A landscape with many valleys, sampled at points; each row gives a point and its height.
A ball rolls from a point to whichever of its 2 nearest points has the largest drop for the distance, and stops where none of them is lower. Distance is the straight distance between rows; heights are no part of it.
Z968: [ 89  96 124 110 118 120 117 135 132  95 168 116 131 140 157 147 107 115
  81 122 123 154 145 155 115 143 152 115 107 137 148 165 123 136 104  92]  height 618
Z435: [142 119 116 124  86 108 104 195  90 198  99 119  97 118 149 112 107 140
 124 146 105 140 116 125 108 110 116 128 113 121 163 147 152 140 164 186]  height 192
Z293: [ 87 114 105 115  68 122 100 119  99 105 141 114 125  48 126 123  95  90
 146 154 124 142 135 183 132  85 132 154 143 122 130 131 144 157 145 124]  height 288
Z955: [107 111 137 119 132 138 147 137 168 144 136 127 124 129 163 130 161 124
 120 117 137 138 126 101 125 139 129 132  89 114 136 122 104  87 136  84]  height 220
Z473: [105 151 139 104  92 124 121 148  77 167 111 141 154 107 134 119 110  71
 105 139  89  88 136 181 114 160 136 113 136 128 139 133 179 161 123 197]  height 296
Z306: [150 112 168 130 140 166 151 152 162 104 147  99 124 206 191  86 137 199
  84 117 109 148 126 103  94 174 132  90 138 159 151 154 105 127  98 118]  height 432
Z189: [125 134 128 151 124  91 164 161  86 165 116 139 158 192 149 129 204 107
  91  95 137 142 142 179 116 155 152 127 118 129 156 111 120 130 133 155]  height 444
Z505: [140  85 122 113  71  78  88 155  78 141 120 132 131 134  97 124  92 111
 142  94 109 172 133 154 134  87 133 105 138 111 101 108 127 202 146 168]  height 790
Z772: [182 117 117  82 137 169  90 119 167 120 149 124 103 146  95 129 113 194
 167 143  88 115 152  95 167 123  94 143 110  88 128 122 118  95 128 123]  height 573
Z321: [172 119 152 170 174 116 170 147 148 120 138 141 159 213 149  80 151 175
  85  73 140 145 115  92  99 167 127  83 142 195 124 136  92 151 104 109]  height 429
Z268: [110 111  77  96 160 167  97 129 203  71 152  91  74 126 101 108  99 193
 116 154 138 106 129  80 120 120 143 132  89  87 119 140 139  78 114 100]  height 294
Z747: [113 148 146 145  82 108 124  87  87 115 105 148 149  92  88 130 126  79
 156 141 122 136 142 159 168 112 132 143 160 121 103 101 139 166 150 150]  height 523
Z439: [175 130 101 125 131 101 104 145  95 143 130 154 152 178  92 107 109 116
 108 125 110 148  96 144 122 122 127  94 138 163 124 118 125 185 102 179]  height 799
Z108: [140 136 134 116 114 130  91 107 139 161 108 114 102  87  81 118  84 130
 155 167 115 108  98  97 131 119  96 122 126  92 120 147 143 110 139 145]  height 271
Z318: [140 167 134 128 144 138 113 106 163 152 126 112 123 117 115 130  86 113
 126 161 144  78  94  73 115 176  99  79 144 134  81 174 148 100 102 140]  height 139
Z96: [145 167 158 118 131 128 111 136 125 153 144 122 152 157 119 140 112  92
  93 126 120 101 128 140 138 191 119  56 117  87  96 154 144 132  70 147]  height 824
Z360: [169 123 158 142 103 128 115 156 112 130 123 113 151 216 145  94 155 137
  99 111  82 179 150 164 150 117 119  83 125  92 138 109 104 180 103 198]  height 438
Z689: [169 162 155 120 143 142 148 158 151 184 140 125 125 161 149 119 131 122
  87 113 140  85 115 130 114 203 101  44 121  81  98 175 149 102  74 138]  height 826
Z400: [124 181 181 141 120 150 165  80 148 159 109 129 147  64 132 150 136  74
 147 127 142  92 136 145 149 150  96  91 161  83  69 131 118  77 161  93]  height 682
Z311: [ 75 150 172 119 118 181 136  92 162  53 166 120 153 134 159 107 101 125
  98 163 106 113 151 122 128 166 161 113 140 133 123 134 134 125  94 133]  height 392
Z806: [127 123 149  99  86 169 142  61 135  60 123  90  93  99  99 131 122 204
 216 127 138 107 170  94 173 111 110 146 133 120 150 113 140  71 175  46]  height 711
Z403: [ 83 170 149 134 150 133 167 110 130  85 119 126 161 133 132 130 151  72
  78 123 147  94 160 177 144 167 174 107 110  52  99 118 149 118  94 139]  height 152
Z229: [150 102 129 130  97  97 114 128  88 160 130 142 141 152 116 128 111 111
 133 113 108 169 123 152 127 137 132 112 148 179 131 128 138 192 137 167]  height 795
Z643: [120 120 159 125 106 103 115  96 121 147 143 148 172 122 127 150 136  63
 142 104 129 155 155 162 165 151 147  93 142 122  96 133  93 154 119  93]  height 589
Z175: [125 125 135 150 135  97 177 178  83 149 125 113 168 216 210 102 210 150
  81  94 138 140 130 162  90 159 167 108 122 166 158 128 119 151 120 154]  height 437
Z744: [173  99  87 129 138 135 101 139 142 138 120 147 104 101  99 175 163 131
 195 111 127 183 118 110 172  50 106 201 109 131 151  87  94 137 167 142]  height 486
Z467: [115 166  96 122 133 135 122  95 164  75 114 123  99  93 102 145 161 162
 198 166 147 114 143 117 160 100 131 181 125 100 115 103 100  75 183 137]  height 571
Z511: [ 87 142 135 128 135 152 133 105 173  62 171 105 106 120 129 113  75 138
  79 161 129 123 133 119 129 169 172 100 144 137 110 162 168 118  87 117]  height 400
Z626: [107 166  78 140 157 108  97 122 144 118 140 133 109  85  91 143 135 112
 136 160 153 102 151 170 153 111 151 146 113  52  62 119 118 104 136 161]  height 632
Z668: [142 109 151 135  60  95 108 158  75 187  74 117  91 122 127 108  91 173
 141 128 102 141 106 119 109 124 104 106 152 128 161 140 185 155 168 161]  height 231
Z871: [143 145 148 123 198 150 169 140 170  99 146 161 163 196 136  74 171 145
 109  94 136 131  84  89 105 155 137 128 117 156 113 109  80 103 101 118]  height 417
Z837: [190 110 114 140 168 113 116 138 124 135 140 132 114 144 104 113 140 150
 141  82 127 179 102  78 123 137 102 113 146 243 146 130 108 148 118  97]  height 446
Z12: [168  64 108 132  99 113 103 139 111 100 129 131 113 108  96 168 132 145
 173  90 110 182 121 131 169  41 102 191 139 110 150  79 111 162 149 134]  height 529
Z53: [120 120 125 135  97 100 144 175  70 160 109 127 152 157 173 127 174  98
 104 124 108 168 144 189 122 119 141 113 130 121 167 108 115 170 125 177]  height 454
Z188: [120 127 178 115 148 157 163 133 163 112 153 145 151 197 184  96 135 156
  91  97 112 145 103  98 106 167 131 116 116 140 142 136  86 134  96 113]  height 427
Z804: [132 109  89 142 145  86 108 106 145 105 143 122  98 117  83 128 121 126
 137 129 172 128 112 117 133 137 154 105 127 179 116 141 134 119 129  79]  height 497
Z122: [128 141  90 164 153  97 145 105 135  93 139 130 126 107  87 148 168 118
 173 132 141 178 112 125 152  93 157 189 149 168 135  93 113 134 133 132]  height 481
Z766: [ 89 107 126 107  74 140  93  98  89  72 144 111 139  69 111 118  80  81
 126 138 114 135 161 199 161 111 131 116 156 116  98 151 161 174 125 119]  height 261
Z897: [112 108  82 114 141 156 155 142 142  89 140  93  88 115 135 156 155 163
 115 127 141 154 109 109 115  71 128 184 112 164 208 139 159  82 110  98]  height 286
Z765: [107 164 125 140 109 139 144 102 118 122 120 133 133  56 121 111 146  82
 135 139 139  91 167 207 163 104 127 132 137  54  83 116 104  91 154 114]  height 666
Z35: [132 133 116 158 163  97 180 162 117 133 123 141 151 213 162  84 177 144
  90  90 155 151 125 131  95 171 147  94 137 186 139 140 120 139 100 135]  height 431
Z769: [180 118 142 140 167 122 137 123 152 113 136 128 129 176 120 101 131 180
 119  94 132 153  93  65 112 158 105  78 144 212 137 147 100 129 106 103]  height 433
Z298: [162 138  80 131 159  98  87 126 139 148 138 155 110 135  69 112 104 134
 135 146 133 104 107 126 125 126 120  97 125 125  84 140 125 134 104 164]  height 813
Z417: [130  71 110 131  72  83  96 155  76 110 101 157 125 111  92 150  88 116
 138  93 110 149 128 154 139  63 129 156 130  78  93  90 145 186 148 151]  height 784
Z713: [130  55 144 125  81 115 117 123  88 107 122 146 113 122 120 151 147 120
 146  81 123 170 168 179 173  96 116 135 127  89 149 116 103 160 145  78]  height 567
Z822: [175 109 141 100  85 149  78 112 153 132 147 121 106 104  85 136  69 161
 163 124  96 121 134 111 170 105  84 113 114  36  94 125 124 143 132 140]  height 606
Z184: [151 126 125 102 110 172 120 125 149  80 161 116 118 119  96 128 142 152
 210 119  99 188 124 102 178  74 118 189 130 140 158  99 114 136 123 137]  height 531
Z490: [ 84 134 157 141 151 122 178 105 163 109 127 126  92 121 143 149  73 146
  83 113 185 112 126  94 108 185 154  57 117 149 108 174 174 123 109  73]  height 415
Z889: [175 144 129 130 155 118  92 149 131 219 115 134 125 120 139 118 139 115
 144 137 138 113  92  79  91 138  78 105 125 164 125 136  86  99 150 115]  height 155
Z702: [ 91 185 157 146 149 126 166  91 131 130  97 129 130 133 116 123 148  88
  89 133 156  67 144 143 126 189 163  99 115  75  90 118 171  97 115 150]  height 134
Z748: [166  84  77 135 175  98  94 173 128 169 122 136 111 132 124 112 159 140
 131 105 142 164 103 114 112 112 118 134 104 168 152 121  85 127 141 116]  height 371
Z949: [ 60 136  88 113 102 134 115 149 110 116 136 110 124  57 149 138 121  89
 135 179 132 127 119 154 106  85 134 173 140 144 155 145 155 118 156 124]  height 322
Z313: [135 120 123 127 126 113 123 133  96  70 139 114 138 187  93 129 133 113
  58 129 114 129 154 187 133 140 160 100 116 120 153 128 178 159  78 159]  height 625
Z775: [ 51 150 195 132 138 181 208 101 180 122 110 159 131 114 186 111 157 145
 122 127 182  90 113  93 111 156 137 146 110  92 113 105 104  86 157 118]  height 156
Z462: [182 138 139 132 127 104  93 153  98 142 116 142 146 193  96 103 142 121
 102 109 100 153 135 166 152 130 124 101 106  65 107 101 104 177  88 191]  height 451
Z208: [172 108  50 106 195 171  96 183 174 101 146 104  74 133 101  91 134 190
 123 133 127 124 111  98  96 102 109 151 115 152 174 137 132  74 108 123]  height 363
Z273: [137 167 169 123 122 153 137 119 129 164 112 157 158 138 136  95 161 103
 141 131  95  94 116 124 142 138 106 155 115  64 100  89  76  96 128 175]  height 361
Z943: [124 129 132 132  75 135 147 138  70 109  93 143 108 101  98 128 149 138
 140 125  91 141 128 158 141  76 111 191 143 127 177 108 184 144 145 152]  height 744
Z401: [181  86 127 114 148 133  82 101 136 143 121 103  97 132  90 157 120 171
 167 111 141 144 120  69 141 114  84 112 105 135 145 109  86 108 140  77]  height 243
Z859: [120 143 101 116 169 138 146 144 180  89 147 146 129 163 121 103 133 132
  81 140 153 103 119 143 113 141 171 126  96  81  92 126 129 103  81 145]  height 264
Z633: [117 147 173 146 172 164 175 131 147 127 151 140 178 136 194 112  87 142
 128 146 137 109 108  50  73 168 130 150 132 217 123 144 103 143 108 102]  height 390
Z991: [ 92 114 145 154 111  97 142  81 130 125 137 142 164 110 137 170 129  77
 158 110 151 157 152 144 156 153 171 121 143 172 114 135 109 159 138  67]  height 598
Z703: [104 154 152 109 169 155 140 150 169 123 150 144 160 165 168  77 158 115
  93 133 150  75  99 134  96 155 141 144  73  76  96 135 119  88  96 166]  height 295
Z150: [128  93  87 104  86 125 131 178  93 127 146  93 155 131 159 147 116 105
  95 143  91 168 119 172 104  79 112 148 146 138 177 129 146 176 126 188]  height 475
Z152: [165 143 143 143 116  91 103 104 107 185 101 171 144 113  74 152 125  88
 169 132 135 113 122 121 162 108  94 116 131  82  70 110  97 145 144 152]  height 504
Z640: [181 128 104 151 151  98  99 137 118 119 109 165 117 164  51  93 104 145
 125 133 111 144 103 137 133 114 114 122 122 127 101 110 127 162  93 182]  height 805
Z597: [ 47 135  95 106 131 123 134 162 129 137 136 124 125  67 174 133 140  84
 104 164 152 108 130 160  87 116 153 154 114 117 139 141 136  88 151 107]  height 353
Z779: [145  76 100 107  74 139  96 162  99 125 112 146  99  78 106 139 101 162
 155 118  98 136 139 159 154  45  93 178 121  48 129 109 125 133 175 110]  height 766
Z359: [ 84 108 117 144 142 141 175 182 112 124 130 103 117 171 224 129 123 167
  68 122 127 130 126 116  77 162 166 148 138 206 193 153 156 145 124 119]  height 411
Z335: [117 108 125 123  76 126  92 111  88 109 128 109 103  89  85 124  79 102
 125 130 116 104 140 173 154 128 121 101 152  69 107 149 177 162 103 138]  height 237
Z936: [155 149 121 109 136 140 107  94 166 131 126 133 105 101  96 144 116 164
 183 145 126  86 176 130 190 116 111 137 119  29  66 121 113 112 146 126]  height 631
Z872: [112 157 193 149 147 157 155 104 144 156 122 122 156 116 200 154 114 127
 144 141 152 116  99  42  94 159 120 141 135 224 122 146  98 110 145  76]  height 378
Z251: [ 89 113 153 125 122 120 129 110 152  96 160 118 111 127 134 157  70 122
  82 121 137 117 161 119 124 185 168  55 142 139 100 184 158 146  90  81]  height 408
Z101: [111 138 140 126 136 133 137 134 130  88 140 137 173 171 136 133 162  95
  76 112 114 116 165 190 135 156 165 117  98  49 126 114 126 116  84 144]  height 172
Z674: [128 163 119 142 145 131 122 126 134 123 157 149 168 119 122 103 137  97
 148 170 112 148  85 127 114 131 150 170 132 182 125 123 116 132 125 159]  height 426
Z571: [166 162 132 119 139 153  94 101 175 160 121 117 128 123 103 129  97 138
 152 177 136  84 100  65 111 142  79 105 117 114 102 144 139  70 133 138]  height 199
Z131: [151 116 112 121 129 140 116 159 120 139 114 113  95 137 119 117 146 160
 136 136 103 173 108 118 122  97 102 167 124 131 190 114 142 122 129 142]  height 359
Z762: [ 95 168 166 147 155 124 163  78 155 113 114 135 132 140 126 118 150 123
 123 130 147 109 132 125 129 161 147 132 114 101 111 109 125  92 117 133]  height 104
Z592: [100 147 170 145 112 120 126 105  92 167 120 128 160 115 152 143 101  97
 138 153 108 108 141 112 116 168 131 120 155 187 117 154 131 158 130 117]  height 323
Z388: [ 92 156 113 139 145 111 144 115 131 116 150 142 168 129 136 117 118  91
 113 156 146 131 118 130 111 159 179 135 139 166  99 139 131 144 112 143]  height 404
Z740: [164 153 124 122 153 113 112 135 130 209 123 130 130 124 133 123 107 120
 128 148 151  90  77  79  88 167  87  84 138 183 101 159 135 101 119 133]  height 77
Z423: [100 164 165 111 111 137 132 126  69 178 106 128 174 109 168 137 102  69
 110 143 104  88 171 160 124 183 152 103 157 156 111 144 171 158 126 145]  height 308
Z886: [145  54 116 114  80 129 101 122 124 101 151 120 113 109 118 145 136 136
 172  88 108 180 142 143 177  79 103 146 123 110 143 110  83 138 144  86]  height 553
Z489: [194 109 107  88 130 171 111 135 165 100 152 132 105 164  94 135 137 183
 174 123  79 157 125  95 172 103 111 161 118 125 147  98 100 118 127 147]  height 554
Z780: [107 136 153 143 137 145 155 170 105 130 149 116 155 184 223 109  84 151
  82 140 120  99 126 111  76 177 161 112 141 201 150 161 148 155 118 127]  height 405
Z41: [213 130 109 118 171 128  69 130 136 197  95 119 117 113 106 130 112 150
 171 129 139 130  92  48 105 108  55 127 114 140 112 115  79  99 136 119]  height 277
Z274: [149 149 162 147 136 122 131  89 148 155 115 132 140 127 135 149 122 129
 163 130 143 137  96  53 106 156 100 124 145 222 120 133 119 128 131  98]  height 362
Z642: [139 115  87 124 150  93  89 160 106 210 102 146  93 127 128 132 155 113
 122 114 161 133 109 130 113 128 125 113  96 122 129 132 119 107 144 127]  height 311
Z771: [130 143 171 115 124 152 130  83 149 133 115 106 132 110 133 136 145 158
 170 138 127 118 122  60 126 138  96 136 127 139 152 121 120  80 161  83]  height 695
Z136: [192 103 101 141 125 129  90 167 117 154  98  89  85 162 123  88 116 200
 123 124 106 163  96 110 117 115  94 115 128 140 173 142 146 134 127 154]  height 385
Z653: [138 114 107 140 115 125  91 114 121  92 129 117  81 120  69 127  97 140
 130 143 125  93 142 144 151 123 141 121 122  76 122 143 171 114 111 138]  height 197
Z130: [161  82 103 111  79 129 123 174  89 125 103 112  65  74 105 156 119 170
 156 107  98 152 134 128 133  24  89 201 132  85 181 103 155 134 164 145]  height 755
Z616: [166 111  42 100 158 174 128 164 165  92 148  97  82 132 103 150 143 182
 137 125 115 152  95 102 116  65 117 185 125 163 203 127 151  89 105 138]  height 320
Z572: [ 65  89 144 137 119 122 134  96 140  83 169 123 139 108 156 160 102 117
 128 120 143 160 162 124 131 146 171 122 143 203 127 146 108 160 129  57]  height 607
Z249: [105 121 148 141 164 145 165 167 145 115 160 153 161 157 204  95  80 139
  87 126 148 129 108  87  77 180 158 120 133 227 137 150 115 168 102 112]  height 398
Z794: [ 57 146 135 128 167 110 175 151 123 130 138 154 168 134 183 125 123  89
  91 144 183  94 112 131  85 169 196 123 105 158 124 135 139 141 119 130]  height 389
Z44: [146 179 156 123 118 179 166  94 131 114  98 131 104 115  98 120 178 182
 202 121  87 129 140  97 167  81 104 195 133 137 182  86 130  86 168 136]  height 726
Z494: [132 142  93 132 152 129  98 107 167 112 130 138  97 111  88 143 148 142
 159 149 145 101 145 117 161 113 132 161 107  75  87 104 114  92 149 121]  height 601
Z724: [137 140 134 136 125 136 131  78 158  89 145 129 128 118  92 127 147 139
 188 127 110 172 122 120 162 108 133 166 143 163 135 102 104 141 145 123]  height 507
Z611: [165 129 143 106  88 142  87  79 154 123 136 132 131  80  99 150  86 129
 177 143 115  92 147 137 185 100  77 130 144  30  56 126 111 119 135 123]  height 624
Z759: [116 107 113 144 179  86 141 117 143 131 122 148 116 131 119 141 146 124
 125  96 176 140 113 102 104 133 142 108 104 190 116 127 111 115 137  67]  height 480
Z752: [121  77  93 129  92 100 103 146  94 132 119 147 106  89 101 147 119 113
 122 126 115 135 164 190 148  57 122 161 129  55 114 108 134 150 153 134]  height 776
Z231: [ 84 133 130 127 106 116 144 177  88 201 112 118 128 113 200 143 166 116
  92 137 121 118 124 143  75 132 137 163 134 147 182 138 145 106 175 150]  height 59
Z33: [114 163 189 131 125 150 157  84 152 150 109 127 149  99 153 153 131 114
 155 134 143  95 140  82 134 148  99 117 140 130 109 141 101  78 148  74]  height 688
Z631: [155 142 161 162  84 111 113  87 115 127 106 158 135  96  81 133 105  94
 165 120 120 108 125 142 170  97 117 126 155  69  76  92 117 158 151 141]  height 530
Z561: [121 127 121  92 100  99  98 146  74 175  92 142 115 102  95 122  81  99
 123 132 112  99 133 156 125 143 136  92 124 119 126 138 194 173 120 198]  height 276
Z987: [156 100  90 141 185 103 155 160 126 130 127 139 131 154 140 114 158 141
 119  72 152 170 106  85 101 127 132 105 133 252 166 130 117 146 112  81]  height 458
Z969: [108 150 111 157 131  97  89  81 150 102 130 110  95  97  90 129 110 125
 159 159 175 111 123 116 136 142 147 117 139 148  93 148 153 112 129 108]  height 515
Z339: [155 118 100 116 156 131  95 115 179  86 142 115  80 151  75 109 102 185
 114 157 126  99 138 116 141 138 139 116 119  96 112 141 147  95  88 133]  height 247
Z68: [ 40 130 127 135 135 132 165 137 122 141 140 133 156  97 203 135 125  83
 109 155 161  99 145 151  92 145 178 140 121 137 107 148 131 128 141 107]  height 376
Z692: [ 49 122 148 144 141 129 191 145 107 116 111 127  98 138 188 133 120 171
  70 125 144 115 144  98  82 161 166 147 128 174 179 158 168 131 121  83]  height 416
Z809: [131 124  99 119 102 112 144 191  73 153 123 109 167 169 170 130 144 110
 112 127 104 158 107 176 115 103 129 132 152 159 181 120 146 195 124 224]  height 465
Z309: [216 130 102 137 197 113  84 118 167 169 111 149 115 147  85 121 146 159
 181 111 135 117 116  73 140 107  84 138 106 127  98 106  75 123 148 112]  height 268
Z174: [110 100 113 124 128 118 147 140 108  80 152  95 128 185 140 144 132 123
  54 123 108 160 155 172 109 140 166 108 124 133 171 144 153 135  92 129]  height 622
Z316: [ 88 160 143 144  87 126 112  69 111 101 123 113 143  65 134 131 101  74
 164 138 148 115 161 173 156 144 151 105 181 147  78 148 126 148 150 107]  height 502
Z6: [151 120 160 111 106 160 129  67 129 119 115 110 109 119  93 133 126 170
 190 123 129 121 150  93 174 108  86 128 144 107 162 112 124  84 159  61]  height 703
Z315: [157 130 190 120  72 117 112 112 115 192 139 124 155 115 139 184  87  81
 131 120 127 126 135 115 134 158  89  64 165 134 102 177 128 154 116  82]  height 360
Z74: [111 117 117 117 109 146 104 184 108 186 116 102 114 113 173 107 146 116
 118 146 121 132 117 144  98 119 118 144 109 112 167 143 124  95 156 143]  height 126
Z684: [157  91  84 142 166  98 104 149 110 147 135 143 124 124 109 160 177 115
 161  97 133 183 115 128 152  78 132 171 115 158 158  91  83 143 145 115]  height 430
Z710: [134 161 214 119  91 167 151  91 127 135 145 120 190 141 166 148  91 113
 123 134  80 115 161 107 142 173  85  97 176 133 112 159  98 149 119  96]  height 380
Z985: [126 109  79  93 173 169  97 163 192 108 138 126 100 138 135 104 118 160
 104 133 140 109 112 100  99 125 137 130  73  99 125 148 102  78 100 115]  height 340
Z566: [102 141 115 126 116 123 146 160  81 171 116 150 164 101 139 128 173  73
 112 148 126 103 114 162 105 127 148 167 117 131 137 112 137 108 158 195]  height 161
Z820: [206  97  66 148 144 118 105 198 124 165 106 100  85 168 154  73 146 196
 132 117 107 175  97 126 117  90 110 100 133 128 155 119 119 155 135 187]  height 406
Z372: [185 100 143 106 134 128  72 111 156 169 142 106 121 145 110 155 115 144
 143 115 146 146 105  85 136 142  67  79 122 117 114 136 101 101 121  87]  height 303
Z260: [167 143 115 128 156  96 114 132 136 169 142 136 125 143  83 129  96  96
 104 115 156 105 116 128 134 174 122  58 121 117  77 159 137 125  82 142]  height 820
Z816: [148 142 130 151 108 142 151 113 105 117 104 152 102  95  80 139 157 170
 165 132 105 143 137 114 154  52 101 206 142 107 164  79 142 123 151 153]  height 736
Z761: [139 126 146 119  56 109 110 151  65 159  66 140 117  97  99 116  71 132
 124 130  73 123 115 146 110 103 111 115 141 103 129 124 183 169 143 180]  height 253
Z304: [136 138 117 118 126 114 119 135  95 116 117 140 145 159  89 128 135  95
  88 134  97 132 145 193 148 119 129 119 112  69 134 106 161 163 103 187]  height 629
Z138: [116  84 150 118 104 128 111 128 120 142 143 138 140 132 152 139 145  99
 127 105 116 149 160 173 172 127 121 109 118  97 133 141  88 142 127  64]  height 579
Z574: [145 146 156 144 110 114 106  98  95 161 124 132 145 120 106 139 101 117
 155 147 123 126 110  89 116 160 119 117 154 218 135 142 148 171 144 111]  height 339
Z179: [ 79 169 125 144 138  87 119  93 134 134 112 111 117  66 133 151 114  90
 160 154 182 111 129 116 123 153 162 105 149 172  88 151 138 110 163 111]  height 535
Z187: [155 134 205 128 104 141 125 101 147 153 165 122 178 146 169 177  88  87
 123 129 119 133 144  99 137 180 104  64 162 145 104 173  97 145 101  91]  height 372
Z441: [149 154 172 122 156 161 135 120 175 168 143 150 152 173 143 100 156 113
 132 145 122  90  99 112 115 168 110 118 102  77  90 126 101  81  99 172]  height 324
Z378: [148 108 118 136  73 130 158 154  63 109  98 119  92 103 113 152 124 179
 142 101  84 161 115 144 155  45  71 192 146 103 207 112 175 143 143 155]  height 748
Z104: [117 135  92 127 140 129 163 153 115 103 134 116 141 196 131 154 185 111
  66 131 116 111 142 195 122 108 146 148 103  59 154  96 141 101  81 163]  height 198
Z72: [115 168 157 152 109 135 158  76 123 144  87 125 108  37 111 129 151 113
 140 127 155  67 162 185 156 134 109 113 159  66  72 140 132  70 184 106]  height 675
Z421: [115 136  83 139 162 137 151 147 158  82 137 139 119 181 115 135 175 154
  84 145 126 107 163 161 131 120 151 165  94  53 114 107 137  87  96 140]  height 230
Z344: [ 99  99 116 121 152 152 145 132 146  91 140 112 110 127 146 143 154 145
 116 118 126 168 110 106 115 114 147 162 100 159 174 126 108 102 125  93]  height 257
Z209: [ 76  96 120 112 119 131 118  95 157  57 173  96 121 120 137 158  97 131
 112 123 131 156 150 127 137 136 162 114 130 141 126 144 118 138 108  56]  height 612
Z679: [187  79 134  81  97 154  66 121 150 103 147 113 117 147  85 117  71 201
 167 121  70 128 139 107 182  97  97 125 118  50 133 115 116 130 142 134]  height 591
Z849: [ 76 136 149 118 107 143 144 120  95  87 133 110 159 118 167 136 122  90
  79 134  93 103 172 194 128 133 153 134 146 130 163 133 171 156 117 116]  height 487
Z885: [ 90 137 109 129 133 118 166 190  84 171 129 123 158 128 172 130 183 103
  79 144 139  84  93 164  70 120 155 181 132 169 162 125 165 105 154 195]  height 108
Z770: [124 103  70 106 182 151 107 184 172 112 134 108  99 148 135  82 116 164
  91 134 134 131  96 103  77 126 132 122 102 156 161 140 129 100 105 110]  height 373
Z77: [148  95 168 121 102 117  98 112 139 162 138 115 133 115 131 170 106 107
 148 120 135 144 129  94 134 148  84  80 133 138 122 152 109 119 144  61]  height 338
Z248: [ 68 156 173 143 170 146 211  94 161 101 123 158 145 133 168 111 149 127
 100 135 187  93 121 114 100 170 167 135 105 108  95 112 124 115 122 146]  height 133
Z500: [235  96 106 140 157  92  69 131 131 164 111 122 102 152  78 141 132 184
 174  91 145 142 123  82 147 115  84 111 122 132 129 110  90 140 153 114]  height 128
Z913: [184 150 152 134 126 101 101 133 121 170 122 157 158 152  97 129 126 106
 138 115 105 129 124 141 137 130 103 118 113  66  85 108  90 150 111 169]  height 472
Z630: [106 137  86 134 143 103 112 165 109 175 112 157 106 114 117 136 180  92
 125 141 141 112 123 152 112 101 142 159 103  96 131 119 128  96 159 148]  height 240
Z781: [106 147 195 119 116 170 137  98 148 105 161 112 164 140 164 111  88 109
  91 141  74 101 165 117 130 186 131  94 156 119 104 144 134 143  94 108]  height 386
Z324: [132 122 132 125  96 137  94 124 112 144 118 113 115  93 103 126 117 136
 170 146 104 149 117 106 136 118  94 155 129 138 151 140 129 129 151 128]  height 321
Z819: [106 118  94 146 179  85 174 142 128 105 133 148 136 138 149 132 154 122
 105  95 174 153 108 115 101 128 173 135 120 231 156 134 127 144 121  78]  height 468
Z956: [ 81 140  79 135 144 128 157 110 168  80 135 122 115  87 122 163 184 134
 179 151 150 147 136 150 147  61 135 189 133 122 137  93 102  82 170 119]  height 538
Z618: [ 99 121 105 108  81 146 143 139  76 103 143  96 156 129 154 147 109 101
  87 143  84 130 164 192 113 113 122 149 155 152 179 141 169 170 112 148]  height 483
Z756: [ 86 130 128 142 199 112 201 144 142 132 127 180 171 136 163  85 138 107
  91 105 208  77 105 107  69 174 184 106 111 156  89 142 134 145 128 133]  height 399
Z275: [142 147 132 103 101 184 154  79 148  60 122 107  93 121 104 119 159 197
 199 142 112 132 161 100 174  88 122 188 130 130 174  99 161  83 166 105]  height 719
Z24: [ 63 140 132 135 110 135 149  89 120  74 137 111 153  86 158 133 125  85
 132 146 121 127 174 179 148 139 157 139 164 145 118 131 150 148 136 108]  height 493
Z814: [ 60 110 165 117 146 155 181 118 184 124 125 139 115 120 187 120 131 141
 114 122 188 120 132  94 105 137 143 136  76 106 130 123 104  94 137  75]  height 185
Z437: [ 97 178 102 135 122 116 121 122 109 146 119 140 147  78 110 125 132  60
 127 162 137 102 144 203 134 117 144 136 132  63  84 109 132 121 134 180]  height 654
Z222: [102 140 133 138 104  93 114  72  93  98 111 126 163  96  94 134 106  67
 156 123 147 129 156 192 163 142 165 107 168 150  84 119 153 169 140 151]  height 513
Z793: [115 129 124 140 182 133 182 146 163 112 133 166 148 153 153  72 144 133
  90 112 167 116  97  89  79 157 148 127 108 165 117 132 117 128 107 119]  height 407
Z31: [ 43 132 140 153 161 108 190 106 134 115 103 153  97 125 149 132 108 154
  79 118 190  98 146 114  94 165 167 103 125 175 140 148 174 139 128  85]  height 421
Z815: [105 162  88 168 142 118 168 112 133  98 132 133 132 112 101 184 203 122
 167 130 143 147 124 159 161  64 151 219 141 127 141  74 124 105 164 136]  height 512
Z333: [194 125 122 155 104 124 121 170 110 144 110 105 116 189 159  77 138 165
 127 114  82 191 103 136 129 106 113 101 141 106 159 110 121 180 122 216]  height 428

Where does a ball stop that starts at each point below?
Z631 => Z740
Z298 => Z122
Z313 => Z231
Z692 => Z231
Z304 => Z740
Z273 => Z762
Z6 => Z122
Z306 => Z653
Z251 => Z500
Z208 => Z762
Z179 => Z321
Z886 => Z231
Z674 => Z653
Z747 => Z321

Call two points neighbours if one is among the 2 nearest of the other. Go from one point of each pair to the other, from neighbour to neighbour, staying as low as possible. Name the highest point that can't be avoided.
Z231, Z321 => Z913
Z321, Z762 => Z306
Z500, Z231 => Z31
Z762, Z653 => Z770
Z500, Z740 => Z41
